Each row is a point on a tangle of strands that fork, close into loops and nearly touch. The rows are in no order.
Two points are linked if the straight distance between their rows is under 86.6. Some points are linked to none.
K623: [  0  12 -21  10  -5  45 -10   9  45 -27  19  13   6   3   7  16   5 -35
   9  31 -13  25 -31 -30   4 -17   2  24 -18]
K883: [  9  20  -6   3  20 -16   1   2   4  -9 -22  10 -38 -11   8  -6 -16 -11
  -5  13   0 -13 -10 -24  16 -10  17  -8   1]
K360: [-56  27  15 -21  -1   7  27   1 -27   9  -3 -12  -2 -24  26  -3  12 -30
 -57 -15 -37 -11 -29  -4   2  19   1   3   7]
K832: [ 14   1   0 -26  12   6  -9  -5 -18  19 -27  -4  -4  20  65   0  14  -5
 -19  17   8  23 -12  -2  11  32   3 -10  -4]
K801: [ -9  16  -2  -8  11 -39  11 -12 -17  43 -31   0 -23  13  17 -18  11  15
 -54  -7  13 -21   5  21  21  -2   3   1  16]
K919: [  5  -9 -22   5 -26 -29 -37   8   1  32 -13   1   2  21  33   4  16  20
  -5  24   2  10   9  26  43  21  -7 -19  20]
K84: [ 49  -8 -33  -9 -22   3 -32  19  29  18 -23  27 -10  30  -7 -13   6 -22
  15  49  34  11 -14  -1  29  28  -6  -3 -13]
K219: [ 18  12 -21  31 -16  -7  18   6  24 -18   8  29  -4  23  18  36  13  23
   6 -17   4  10  44  32  19 -21 -12   3 -18]
K37: [-26  -6  21 -15 -22 -32 -13  26 -19  -6 -22   6 -37 -41   8   4  -3   1
  18 -38   6 -21  -4 -25   4  34   6 -48  21]
K340: [ -4 -30  36 -14 -14 -21  15  36   4   4  24  -6  12 -19 -36  27 -28 -16
  57 -14  30 -16  11 -32 -38  32  14   1 -16]
K896: [  6  -6  17  18  26 -38  32   9   5 -10   2 -10 -30 -20  22  15  24 -13
  20 -23 -14 -30  64 -31 -15 -26  28 -14  -8]
K727: [-17   8  16 -11 -32 -31  -8  36 -10 -10 -25   3 -31 -13  33  15 -12 -18
  13  -3 -23 -10   6 -21  22  19  30 -34  20]
K381: [ 28   4  -7  -9   7 -21  41  31  38   7 -16  20 -13  34  27  27   2  -9
 -24  14   6  -9  21   5   1  -4  -6  15 -21]
K881: [ -9 -14  -1   7   8 -10 -20  -9   7  21  -7   4  -2 -25 -66 -21  -4  34
  12   3  24  -8  -7 -10  16 -24 -29  -1  13]
K198: [-23  -1   5  23  53 -23  18   2  11  -5  16 -21  11 -19 -34 -10 -10  30
  -8   3 -14  -5  10 -24 -18 -49  -6  10  13]
K229: [-21  -6  23  -1   6  35   2 -14 -29 -10  16 -21  32  10  62   4  -2  -6
 -20 -31 -32  33 -19   9 -39  28   7  -8   6]
K36: [-11 -15 -28   9 -17  23 -18 -17  -5  -4  15 -12  38  16 -29 -26 -19  -5
 -14  35 -13   5 -34  27  -6  11  17  10  21]
K755: [ -9  19 -16  -2 -15  12   8 -21  -5 -23   0  14  -2   9  27   0 -13 -32
 -30   3 -18  -4 -16  32   9  14  22  -2  -7]
K164: [ 41  -8 -10  -2  -1  26 -18 -23 -12   6 -16   6 -26 -18 -39 -43  17 -15
  36   2  42  10  -2 -24  19  -7   6  -4 -10]
K109: [ 28 -19  22 -12  13  -3   8  29  -5 -10  12   3  23  48  24  29 -38 -16
  27  19  22  22  12   5 -28  32  19  12 -17]
K894: [-19   5  11 -54 -31   7  10   6   6  -9   2  12   4 -15 -10  36  -5  -8
  -6 -32  23 -35 -10  27 -17  30 -16  -2  -6]
K988: [-18   8  -2  -2 -46 -10  20   2 -32  29  -8  -1  -8  31 -10 -26   0 -20
 -54   5  -8 -20  18  60  10  15   2  13  10]
K415: [ 19 -12   1  -6   3  16 -20 -37 -39   7 -11 -10  -5 -12 -27 -38  -4 -11
  10   2  18  -2  -5  -2  -2  11  14  -3   6]
K730: [ 34 -15   0  23   2  12  16   5 -20 -17  22  -1   8  43 -18 -10 -22 -30
  15  38   1  21  10  10 -30 -11  16  39 -20]
K773: [-37   6   5  -9 -53  40 -14  18 -12  -8  13  -2  10 -38 -22   1  21 -32
  13  16 -36  22 -25 -33   3  -8 -19 -13  -2]
K561: [ -6  -7  17   6  37  -6 -20 -15 -32  42   1 -30  50  17 -12 -35 -13  27
   4   4  -6  29  11   1 -37   9  -4  14  15]
K74: [ 17  -9  -9   5  14 -29  14   7  20   6 -11  20  10  33  35  40  12  22
  15 -20  10  10  50  17   3  -3 -13  -8  -4]
K568: [-12  11   2 -10  19   6  20   2   4 -24  17 -15 -24 -14 -61  -4 -43 -59
   3  17   0 -15 -39 -14 -31  -9  29  41 -13]
K63: [-24  -2 -32  28 -27  37 -25 -33 -19  -8  15 -16  22   4  -3 -40   4  -9
 -16  13 -48  12 -18  25  18   4  26  -7  26]
K907: [ 21 -12   1  34 -30 -20 -14  35 -12   8 -11   5  -7  16 -24 -18  -5  -7
  37  40  -3   9  26 -19  35 -29  12 -10  11]
K640: [ 39   7  -3  31   8 -18  22  14  11 -19   9  14 -30  16   4   2  -6 -28
  22  20  -4   7  29 -19  -2 -40  21  23 -28]
K143: [  8   2 -19  14   3  16 -12 -57 -28   4  -5  -7 -13 -10 -49 -51  -2   7
 -13 -10   9 -13 -13  21  20 -29  11   3  12]
K475: [ -9   3   4  13  20 -38  10  -8  24  -9   6  10  -2 -43 -47  11   0  46
  23 -49  18 -26  24  -6   4 -40 -25  -6   1]
K978: [ 41  -1 -22  27  -3  15 -29 -16   7 -24 -14  12 -32  -1 -20 -19  -9 -16
  41   8  29  -1  -7 -27  36 -19  22   5 -19]
K591: [ -2  24  -1   0 -21  32  -7 -24 -13  -5 -10  -5 -34 -32  -7 -31  27 -22
  -5 -10 -17  -4 -18 -12  25 -21  -5 -10   3]
K846: [ 24   0 -16  29 -26 -32 -37  29  23   6 -16  21 -26  -1  -6 -10 -15  -2
  27  40  -4  -1   6 -20  56 -22   9 -18  10]
K324: [-23  -4  22  12  28 -19   9 -14  -3  -7   2  -3   0 -47 -13  14  17  49
  33 -63   5  -5  32  -9 -22  -8 -17 -13   7]
K283: [-32   9 -27  16  12 -24 -12  18  28 -12  -4   4  14 -11  52  27   1  43
 -14   2 -31   2  -6   5  43   5  -5 -18  34]
K674: [-14 -15  -5  -4 -74  23 -13  10  -3  31  13  -4  42  27 -10   6  22  18
   0  15  -5   3  17  35   6   2 -30  -7  18]
K644: [-13  -7  -6  13  51  -6 -26  -6 -16 -12   3 -20  16 -23 -26 -28 -46  33
  19  -6  13  20  -9 -20 -25  19   3  -4  19]
K436: [ -1   5  20 -34   3  31  42  -9 -22  14  13  -6  16  15  -4   5  11 -20
 -19  -9   0 -16   2  22 -47   5 -18  24 -22]
K413: [  6  20  -6 -16  31 -22  32   0   6  16 -24  -1 -41  -2  12  -7   8 -13
 -46   0   3 -26   1  -2  19   0  11   7  -4]
K820: [  6  17   3 -21  36  -2  45 -18 -11  -4 -12  -7 -32 -10  13 -14  -2 -37
 -42  -4 -12 -15 -20  -3 -16  -3  11  22 -13]
K796: [ 11   3  -1 -24   2  -8   2   9  26  24 -27  13 -38 -33 -24 -19  27   0
  -4  -1  15 -22 -19 -36  22 -14 -31  -3  -2]
K515: [  7   8  -2  27 -20 -35  34   8   6 -14  13   9 -19  11 -32  12 -10 -18
  10 -19   0 -37  50  20   0 -43  20   2 -10]
K795: [ 21   6  -4  11 -20 -42  21  14  40  -7  -2  28 -29   4 -20  23   7 -22
  24 -34  14 -41  64   7  25 -27   5  -6 -11]
K386: [ 27 -14  27 -12  35 -43   8   3  19  23  -1  12  -3 -11 -45  17  -2  11
  34 -18  47 -19  22  -5 -10   4 -10  -1 -16]
K176: [-22  -6  -2  13 -35   5  -4  43  17 -15  29 -13  40  23 -23  17 -36 -24
   7  54 -25   7 -13   0  -2  -3  11  10  16]
K408: [ 12 -21 -36  12  17  33 -63 -13  18  -8  13  -1  31  -9   5   4  12  33
  29  14  14  38 -24  -7  19  25 -12  -5   1]
K172: [ -1  -5   9 -18 -20 -36  -5  12 -10  37 -14  -7  14  11 -15  -6 -12  14
   4  -3  19 -18  19  19   0  17  -3 -14  27]
K518: [ -3 -26  36   2  14 -21   1  11 -26  12   8 -18  11 -17 -42  -4 -30   6
  51 -15  35  -8  20 -23 -43  29   9  -3   3]
K186: [  8 -22  36 -37  18 -13  34  31   5  22  10  -9  16   0   6  29  -7 -18
   4   1  12 -16  -2  -9 -53  40   5   3  -7]
K2: [-17  -8   6  42  -9  14 -30   3 -31 -37  10  -4 -15 -44  -9 -18   1   8
  44   3 -13  21   7 -38   4 -28   5 -15  17]
K243: [ 43  -7   5 -10  21 -32  10  11   7   7 -16  12 -13  26  22  18  -3  -3
  11   2  25   1  24   3  -1  18   9  -5 -12]
K665: [-10   4 -14   3 -18  -6 -12 -23  -2  13 -14  -3 -16 -15 -69 -37 -11  10
 -11  -7   8 -29 -14  16  26 -30 -14   5  21]
K826: [-28  19  15 -10  45  -2  53  -1   2  -5   9 -21 -14 -13   7  -2 -10 -24
 -48   0 -37 -29  -4 -14 -44 -13  20  26  -4]
K996: [ 38  -9 -14   2 -38  22  -6 -18   1 -12  10  12   6  35 -42  -3 -15 -28
  18  22  31   2   7  46  -6  23  17  23 -18]
K528: [ 15  -9  21   6  23 -24  19  12  -5  10 -10 -11 -40 -30  17   6  12 -13
  19 -20  -1 -11  20 -42 -18   1  19 -15  -9]
K346: [ -7   1  34 -21  19  17   1  15 -37  -6  -7  -6   5  14  78  16   0  -5
  -5 -26 -19  23 -12 -20 -32  41  11 -26   0]
K221: [-24  11   3  -8 -37  29  -1  -9 -22   1   2  -6   2 -12   1 -15  15 -22
 -11  16 -34   9 -24 -15  16  -3  -1 -10  12]
K871: [-27  25  -1 -17   2  19  27 -22 -10  -8   3 -13   1  17  24 -10  -5 -34
 -69   5 -37  -7 -28  23   1  25   9  10   4]
K673: [-16  10 -18   1 -31  14  -2  17  28   3   5  17   6   2  47  34  44  11
 -14  16 -26  14  -2   2  33  -5 -30 -10  -4]
K305: [ 23  -1  -2  18  36  -8  -3 -30 -46  -3 -18  -3 -21  16  46 -33   5   7
 -17  -6  -9  14  25  -2   3  -2  20  -2  -4]
K10: [  7 -11  15  21  23  10 -34   0 -19 -25  -2   7 -31 -49 -10 -22   2  18
  49  -6  16  23  -7 -46   7 -11   0 -16  -6]
K157: [ 31  25 -12  11  28  12   6 -53 -24  -9 -25  -6 -42  -4  27 -51  19  -5
  -9 -15   2  10  -3   5  19 -10  19   1 -14]
K925: [  0  15  -2  12 -39 -19 -10  13  -5 -24  -2   7 -19  -3  29  11 -16 -18
  15   6 -31  -1  14  -2  17   0  33 -15  -3]
K23: [ -8  -7  15  -5  20   6  26   8  28  -7  38   4  45   8 -23  56 -11  21
  32 -27  24  -9  18   6 -34 -10 -25  24 -18]
K441: [-41  14  14 -30  -4 -40  12   0 -19  33 -25 -25   2  -8   6 -11   8  21
 -49 -25   7 -35   3  18  10  25   7  -6  24]
K924: [-30   6  11  11 -13 -10   2  22 -29   9   2  -8  -9  -8  11  -7   9   3
 -12  11 -38   0   7 -23  11 -22   6 -11  27]
K869: [-16  -9   2   5 -50   1  -1  33  15  21  17   9  28  20  17  32  23  22
   3  24 -22   8  18   2  14 -20 -30  -8  15]
K983: [-14   1   7   2  36  15  18 -16  -9 -30  10 -24 -29 -40 -34 -23 -23 -31
   0   3  -4  -1 -27 -37 -29 -16  15  26 -13]
K428: [ -4   1  -1 -31 -31   0  15   1  16  16   9   8  28  -2 -41  24  -2  17
  -6 -14  20 -38  -2  45  -3   1 -34   3  -1]
K295: [ -4 -17  31 -33  -8 -22  16  38  14 -11  20  -5  13   4 -17  36 -27 -45
  16   7   6 -15   3 -12 -36  18  22   6 -19]
K815: [-29   3  11  25  -1  34 -16 -12 -27 -32  16 -18  26   6  36  -2  -6  10
   3 -17 -39  27 -12   7 -18   1  18  -1   6]
K331: [-16  11 -13  48 -20  30 -14 -32 -21 -44  17 -13   0   1  33 -17  -7  -9
  -6  -3 -59  17 -17  12  19  -7  36  -8  15]
K347: [ -1  -2 -23  38  25  14 -42 -24   0  -6  10  -6  26   0  26  -6   4  44
  23  11  -9  47  -1   0   7  -8   1  -3   0]
K5: [  0  -2  13  -9  38  14  14   2  -3 -21  20  -7  -4 -10   7   9 -12 -23
   4   3  -7   8 -23 -29 -33 -10   9  17 -17]
K378: [  7  14  13  13  28 -26  11  -8 -30  -4 -18  -3 -32   9  61   4  -8   2
  -9 -14 -13  -1  28  -6   3  12  38 -15  -1]
K17: [  3  10  -5   1  26  -9  -8  -3  47   3 -14  14 -14 -25   2  12  16  36
   2 -15  10   9  -5 -21  36 -41 -38  -1  -6]
K140: [ 27 -18  17 -26  31 -17  -1  22  -4  45 -17  -1  -1  25   8   3   6   5
  12  22  15   4  15 -18  -8  13  -6  -6   0]
K938: [  9  -2  20  -6  11  10  17  14  -3 -14  14   9  11  23  36  33  -4 -14
  10   4  -8  18   5   3 -34   7  11  10 -14]
K337: [ 18  -6 -29  15 -47   0 -29   7 -13  17 -23   5 -17  30 -10 -36  -7 -32
 -19  44  -5  -1  -4  29  37  18  19  -3  10]
K160: [-27   1 -11  21  15 -12 -14  15  19 -11  14  -9  37  -6  24  19 -22  49
  -3  -3 -22  14   1   0  -9   1   0 -13  26]
K233: [  6 -10 -14  14 -10 -32 -46 -13   9  -1 -17  16 -17 -29 -54 -13 -18  32
  40 -17  28 -10  -4   1  36  -5 -11 -21  19]
K469: [-16  -1  25  33 -20  17 -14   2 -40 -19  21  -4 -10 -21  22   3  27  20
  41 -24 -35  23  18 -21  -9 -30   3 -17  11]
K204: [-21  12 -18 -15  11   5  -6   7  33   1  -9   6   9 -15  61  32  21  29
 -27  -3 -13  10 -25   4  28  19 -19  -6   9]
K359: [  6  15 -11  17   3 -18  19  -4  31  -9   4  10 -20 -16 -15  15   8  19
   9 -29  12 -23  13  -4  17 -50 -15   0 -12]
K914: [  9   7 -35   8 -46 -13 -25 -16 -13  -1 -20  -8 -20   8   3 -30 -13 -14
 -18  17  -7 -22  -4  50  42  34  28  -8  22]
K629: [  5  16 -22 -37  -7  29  28 -17  35 -17  -6  11  -2   6 -41  12  -3 -46
 -38  -2   4 -28 -42  23  -7   3 -10  29 -14]
K461: [ 36 -19  10 -15  30 -31  -1  18  15   1   3   1  15  32 -14   9 -55 -11
  14  32  33  -4  -5  -5 -22  25  30  14  -9]
K852: [  1 -14  28 -26  28  -2   3  26  -9  23  -6 -13  16  12  13   8   9  14
  -8  -2   1   5  -9 -14 -34  30 -11  -6  10]
K537: [ 11  -1  22  18 -10 -37  25  24  13  -8   0  11 -22   1  15  39  32 -25
  33 -35  -7 -25  62 -15  12 -26  13 -19 -10]
K94: [ 14 -13  27 -37  23 -23  54  31  29  31   4   0   1  13   4  50  12 -36
 -15   3  12 -33  19  -5 -47  16 -15   9 -33]
K588: [-43  -5  21 -18   5  13  11  20  -2 -22  13  -4  -8 -38  34  30  17  20
  -7 -40 -18   8 -14 -24 -18  14 -25 -17   2]
K726: [ 33   1 -27  31  -8 -15   1  -3  30  -3  -8  25 -19  30  -8  -2 -14  14
  13   3  21  -1  31  30  28 -20 -10   5 -13]
K970: [-28  -5 -26 -12 -28   9  -5   8  19  39  10 -11  47  19   5  10  30  23
 -40  47 -23   5 -13  19  20  -4 -35  12  29]
K279: [ 18  -1 -23   6 -29 -25 -37  25  30  32 -22  15 -21   0  11  -6  19  17
  10  30  -1  -6  -9  -8  59  -7 -10 -24  15]
K236: [-10  -7 -11 -10  -4  14 -14  -7  21  32  10  -8  16 -16 -69 -16  29  27
   0  16  16  -7  -6  -6  23 -48 -53  10  11]
K689: [-11 -11   3   2 -30 -23   3  35  24   2  14   0  27  27 -27  23 -38  -1
  14  33   6 -11  -2  13   2   2   4  -3  15]
K987: [  0   8 -11  27  42 -27  -2   0  14  -3  -5  -1  -5  -9  -3  -8 -25  36
  -7   6  -4  -2  -2 -16   8 -31  10   3  13]
K225: [-49  21  13  32  -8 -32  13  31 -19 -14   4 -15   0  -1  51   4   8  10
 -15  -2 -57  -7  27 -23  15 -24  29 -21  38]
K740: [  9   7  -3 -11  -1  40   0 -41 -18 -38   5  -1  -5  -2  22  -4  -2 -36
 -11 -29  -4   1 -28  17 -10  19  27  -6 -20]
K797: [ -9  16  -9  33 -23  20  -5 -11  -4 -46  20   0 -13  -9  11   4  -6 -20
  15   9 -36  16 -11 -14   8 -18  27   3  -6]
K615: [  4 -22  -2  10 -32  18 -19  22   0 -14  23 -14  41  26 -27   1 -35 -31
  35  57  -3  20 -20  -5 -14  24  25  16   9]
K685: [  8  12 -27  30   1  22 -15 -33   1   2  -6  -2  -9   3  -6 -31  22  26
  -6  15 -13  12  -6  -2  28 -47 -14   7   8]
K735: [ 13   7  14 -34  -2 -31  58  17  31  19  -2  15  -6  19  -3  30   2 -22
 -35 -11  14 -40   5  18 -18   5   0  21 -20]
K867: [ 21  34 -15  19  12  29   2 -31  -2 -11 -24   9 -50 -21  23 -38  35 -13
  -2 -17  -7   6 -14 -35  30 -36   3  -1 -16]
K664: [ 20  14 -16   4 -33  55  22 -30 -19 -10   0  12  -7  18  -6 -24  26 -50
 -15   0 -12  13   1  18   2  -8   3  17 -27]
K425: [ 30  -4  17  -6  36   0 -11   2  -7   0 -12   2 -31 -26  11  -5  12  16
  44 -13  21   9   5 -36   2  -8   1  -6 -18]
K487: [ 45  -8 -24  12 -11 -14 -21   5  30  12 -14  26   6  37  -6   8  -8   6
  14  30  26   6   1  26  32   7  -9   2  -6]
K995: [  1  -5 -12   3  37  16  -1 -20  -1 -11   9 -14  33  25  22  -8 -16   3
 -24  13  -2  23 -16  16 -27  16   4  15  -4]
K480: [  7   3 -17  35  37   4 -15 -43 -34  -3  -4 -12  18  11  46 -25   4  36
  -5 -14 -26  35  14  12   0  -9  -4  -8   0]
K149: [-26  -6  23 -56   1   9   2  14  14 -21   5   0  16 -29   0  38 -20  -2
  -8 -30  24 -17 -38  -2 -41  56  -6  -4  -2]
K610: [-33   0 -43   2 -17  17 -11 -17  20  23  13  -8  56  32   8  -5  16  35
 -62  13 -26  -7  -9  51   9   7 -28  20  24]
K483: [-22   9  16 -14  36  40  15 -15  -7 -37  12  -1  -9 -32  46  12  17   1
 -16 -27 -25  17 -31 -22 -16   6 -14 -12 -20]
K168: [  5 -26  25 -18  33 -34   0  -2  -2  20   2  -9  -4 -42 -52   4  -7  28
  27 -37  44 -23  16  -8 -32  33  -4  -9  -8]
K574: [-21 -11  26  -4  -8 -18 -40  27 -26  -1 -20 -11 -13 -33   7 -18  -9  19
  17 -17   4   9  -3 -37 -13  36   8 -37  28]
K873: [-23 -18  13   8  34 -21 -38  22 -15  -6  -7 -19  -3 -31  -3 -25 -16  37
  19  -1  -6  31  -4 -45 -11   9  -5 -24  27]
K181: [ 16 -14 -21 -19   0  -9 -40   2  -4  31 -26   0   4  32  39 -16  11   6
 -20  25  19  19   8  17  27  49  10 -17   5]
K534: [-11  -8 -23 -12 -18  36   6 -20 -14  19   8 -20  36  34 -11 -32  -2 -27
 -54  35 -14   5 -24  34 -10  15  10  11  14]
K177: [ 39  -8   5  -6  29 -29  -8  -3  34   4 -17  24 -16  -1 -34   6 -18   9
  35   4  60  -7   2 -11  15   4  -3  12 -27]
K148: [ -6  15  12   1  23  45  16 -49 -22 -32  10 -12  -1 -20  18  -9   3 -15
 -23 -31 -18  16 -19  -4 -17  -7   3   6 -19]
K333: [ -4 -12  29 -17   2  30  31  -1  -4  -1  37  -2  27 -13  -9  33   7   5
  13 -25   6  -6  -1   2 -50   2 -22  20 -19]
K258: [-41 -17  18   7  31 -26 -35  22 -12  24  -2 -19  16 -34  19  -7   6  58
  -6 -12  -7  33   6 -39 -11   5 -34 -36  30]
K66: [ -3  -7  20  16   4  -1 -10  -3 -27  -3  -4  -2 -13 -29  23  12  18  45
  41 -55  -7  10  32 -12 -11  -6  -4 -34   4]
K14: [ -5   6  -4 -28   4  13  17  -1  14  -5  14  -8   7   2 -56  -1 -22 -40
 -22  27   5 -21 -34   4 -25 -15   4  31 -16]
K763: [  0   4   6 -19 -45  -7  21   5 -14  13  -2   9  -2  40  -8   7  -8 -25
 -19  -4   9 -23  17  57  -4  29   7   6  -4]
K364: [-11  -7  13  -9 -24  26 -21  24  -1 -12  10   5  12 -33  -8  19  17  -3
  26   5   6   8 -21 -26 -10   1 -23 -12  -3]
K93: [ -7   4   8 -14   3 -13  28  -6 -17  17   6  -4  36  35   9   6 -10  23
 -29 -27   4  -3  19  46 -31  19   0  12   6]
K675: [-17  -8  27   7  36 -22 -13   7 -24   7   5 -31  21 -13 -34 -32 -35  26
  30 -28  17   9  15   0 -53  32  12   1  18]
K39: [ -2  12 -17  34  34  36 -21 -31   9 -19   6  -2   2 -20  19 -13  18  31
   9  -6  -8  25 -10 -15  17 -39 -17  -1   4]
K332: [ 39  -4   5  34   5  10  30  16 -16 -10  16  17 -14  45   8  -6   5 -33
  16  31 -13  31  44  -8 -11 -44  14  37 -33]
K712: [ -4 -11   1 -12 -77  55  -5  -9 -24  19  17  -6  32  14 -21   1  33 -21
  11  17 -10  17  -3  31  -7  -2 -13  -2  10]
K391: [ 17  13 -13  -4  53 -32  36   2  45  17 -10  17 -13  27 -24   5 -12   7
 -39  21  14 -21  -1   6   9 -27 -18  25 -12]
K612: [ 11  12 -18  17 -20   2 -23 -17  13 -28   3  14 -13 -12 -27   5 -26  -7
  40   3  18  -8  -6   5  25 -12  14   3  -7]
K189: [ 29 -24 -11   1 -31  25 -26 -10 -12 -17   9  -2  31  26 -22 -13 -39 -34
  25  39  24  19  -8  25   1  40  43   2   2]
K382: [ 19   3 -26  24 -16  23 -28 -46  -7   6   1   7  14   8 -11 -16  22  36
  10 -10   8  16  23  40  20 -32 -19   7  -2]
K482: [-22   8  27 -23   4  -6  44  -1 -17  31  11 -23  34  18 -16  -1 -12  -1
 -27 -23  -2 -25  10  26 -66  22  -2  22   3]
K825: [-28  16  13  -3  37 -19  42   3  -5   8  15 -21   8  -1  -7  -8 -12  14
 -37   7 -23 -15   2  -3 -22 -29  10  14  16]
K122: [ 35   0 -43   6 -39  12 -24   1  17  21 -30  19 -23  29 -25 -36  19 -36
  -3  58   4   7 -26   1  48  15  19 -11   8]
K210: [-50   8  26 -24 -19  13  12  15 -26  -4   3  -9 -17 -39  35  17  25 -23
 -23 -27 -34  -1 -19 -24 -10  26 -11 -20   6]
K540: [-13   0   3   1  47 -15 -19   0  13 -18  -3   1  15 -20  42  18 -17  47
  10 -10   3  29 -15 -16 -12  18  -5 -15   8]
K159: [-26   6  13  28  22 -22  23  -1 -20 -11   0 -11 -10  -3  71   0   6  18
 -21 -33 -38   5  21  -9  12  -3  22 -22  12]
K856: [ 33   3   0 -14 -32  58  16 -24  -9  -8   7  15   6  30   0  10  28 -31
   4   0  15  20   4  26 -21   0  -9  20 -41]
K526: [ 19 -14   4  31  -5 -20   1  31   9  -4  14   4   1  21   1  13 -10  -7
  27  24 -10  10  30 -22  14 -38   7  -4  -6]
K879: [ 27  -6   4 -10 -46 -27   9   4 -10  14 -12  17 -10  34 -39  -2 -12 -12
   6  -9  29 -34  34  52  13  13  -3   2  -8]
K663: [-12 -10 -14 -17  -4  25  -7  16  37  24   8   5  16 -27 -37   5  36  20
 -20  20  10  -1 -31 -21  15 -32 -70   7  12]
K586: [ -6   3   0  -5  29 -14  -7  22  38   3 -13   3 -41 -51  -7  -8  26  21
   2  -6  11  -5 -10 -59  16 -35 -33  -8  -2]
K985: [ 39 -14   9  -2  24  -7  21   9   8   3  14   4  -6  36 -43   1 -32 -27
  19  25  37  -4   8  -1 -22 -12  16  34 -23]
K87: [ 34  24 -31  31 -30  15 -13 -30   5 -20 -24  23 -46   7  19 -25  22  -7
  20 -21   4   0  12  21  36  -6   9  -4 -27]
K161: [ 16  19  -4  25 -35  30  11 -36 -17 -31  -7  16 -33  15  35 -26  16 -29
  -4 -21 -17  10  20  30  12  -6  14   5 -28]
K128: [ 15  11  -8 -18  53 -21  -5  -4  46 -42  -7   8 -10 -12  -9  19 -44  -2
   8   7  34  -4 -38 -19 -13   9  18  17 -22]
K196: [ 14  -8 -14 -18  11  10 -10  10  22  24  -8   4   4  -4 -18  -7  20   3
 -14  30  21   4 -33 -24  19 -16 -29  -3   7]
K396: [ -3 -17  -5 -51  12  -3 -21   0  12 -27  -7   4   5 -24 -16  15 -34 -12
   2 -13  40 -12 -44   2 -24  56  10  -5  -5]
K915: [ -9  -2  24 -14   6   0  -3   3 -41  25 -14  -3 -12  15  86  16  34   0
 -22 -19  -6  13   2  -1  -1  45   9 -10   2]
K745: [ 25 -14   3  -8 -47  76 -11 -32 -27  10  17   1  31  16 -12   0  38 -24
  16   5  12  25   6  20 -12  -7 -14   7 -17]
K354: [  9  27 -28  16 -40   7 -18 -17  26 -30 -14  21 -29 -13  -6  -4   8  -8
  18 -15  -7 -18  -4  15  38 -20   5  -4  -9]
K581: [-10  -6  16 -23  -2 -13  27  14  25  -2  17   5  42   8 -44  38 -10  25
   9 -41  21 -37  17  35 -28   4 -22   9 -11]
K129: [  3   5  -7 -12  54  -5  -8  -5  31 -39  -4  12  -3 -36  24  34 -20  15
   3 -16  15  10 -23 -27  -2  13  -6   6 -13]
K762: [-15 -13  -7   2 -15  37 -41  11  18  -6  13   8  20 -16  15  21  23  16
  27  19  -3  26 -28 -24  21  10 -19  -9   8]
K662: [-48  18  13 -24 -15   2  15 -12 -21  23 -12  -7 -13 -31   6 -17  19   8
 -45 -31 -12 -36 -20  -2  11   7 -12  -3  20]
K336: [-14 -13  10 -11  27 -20 -26   1 -15  37  -5 -12  39   6   8  -1   4  45
   4  -6   3  20   5 -10 -21  11 -28 -13  25]
K410: [-25   8 -21   5 -37  13  -3 -13 -30  21  -9 -11   8  26   4 -37   7 -19
 -69  20 -28  -5  -8  40  28   9  11   0  22]
K991: [-35 -10   1 -16  -4  11   3  22  27  28  14 -14  38  -3 -26   8  18  24
 -33  34 -10   5 -20  -8  -2 -31 -56  10  22]
K292: [ 42  -7  -1 -11 -15  -9  12  -6   0   3   3  18 -11  26 -39   2 -20 -27
  17   3  40 -20  19  28 -14   2   8  20 -33]
K531: [-26  12 -13  -7   3  -3  17 -21   3  22   5 -12  39  31  13  -4   4  27
 -62  -7  -7  -1   3  48 -14  11 -22  16   9]

A tip is a point with one link. Name the tips that can be reached along the links from each point below, in the order of the rows.
K186 -> K561, K914, K629, K689, K177
K305 -> K382
K359 -> K515, K233, K128, K396

How many points has the smallest loop of links through each point below? Write - if it is on no loop.
K243 -> 7
K148 -> 8
K221 -> 9
K292 -> 24
K825 -> 7
K364 -> 11
K518 -> 10

A piece is two or more points that can be reached from each other along the links. Count, over all rows, the pieces, the separate loops (a circle has one, a figure eight two, a Y none), the forks (points with three links) and the tips (points with one).
pieces -> 4
loops -> 7
forks -> 16
tips -> 10
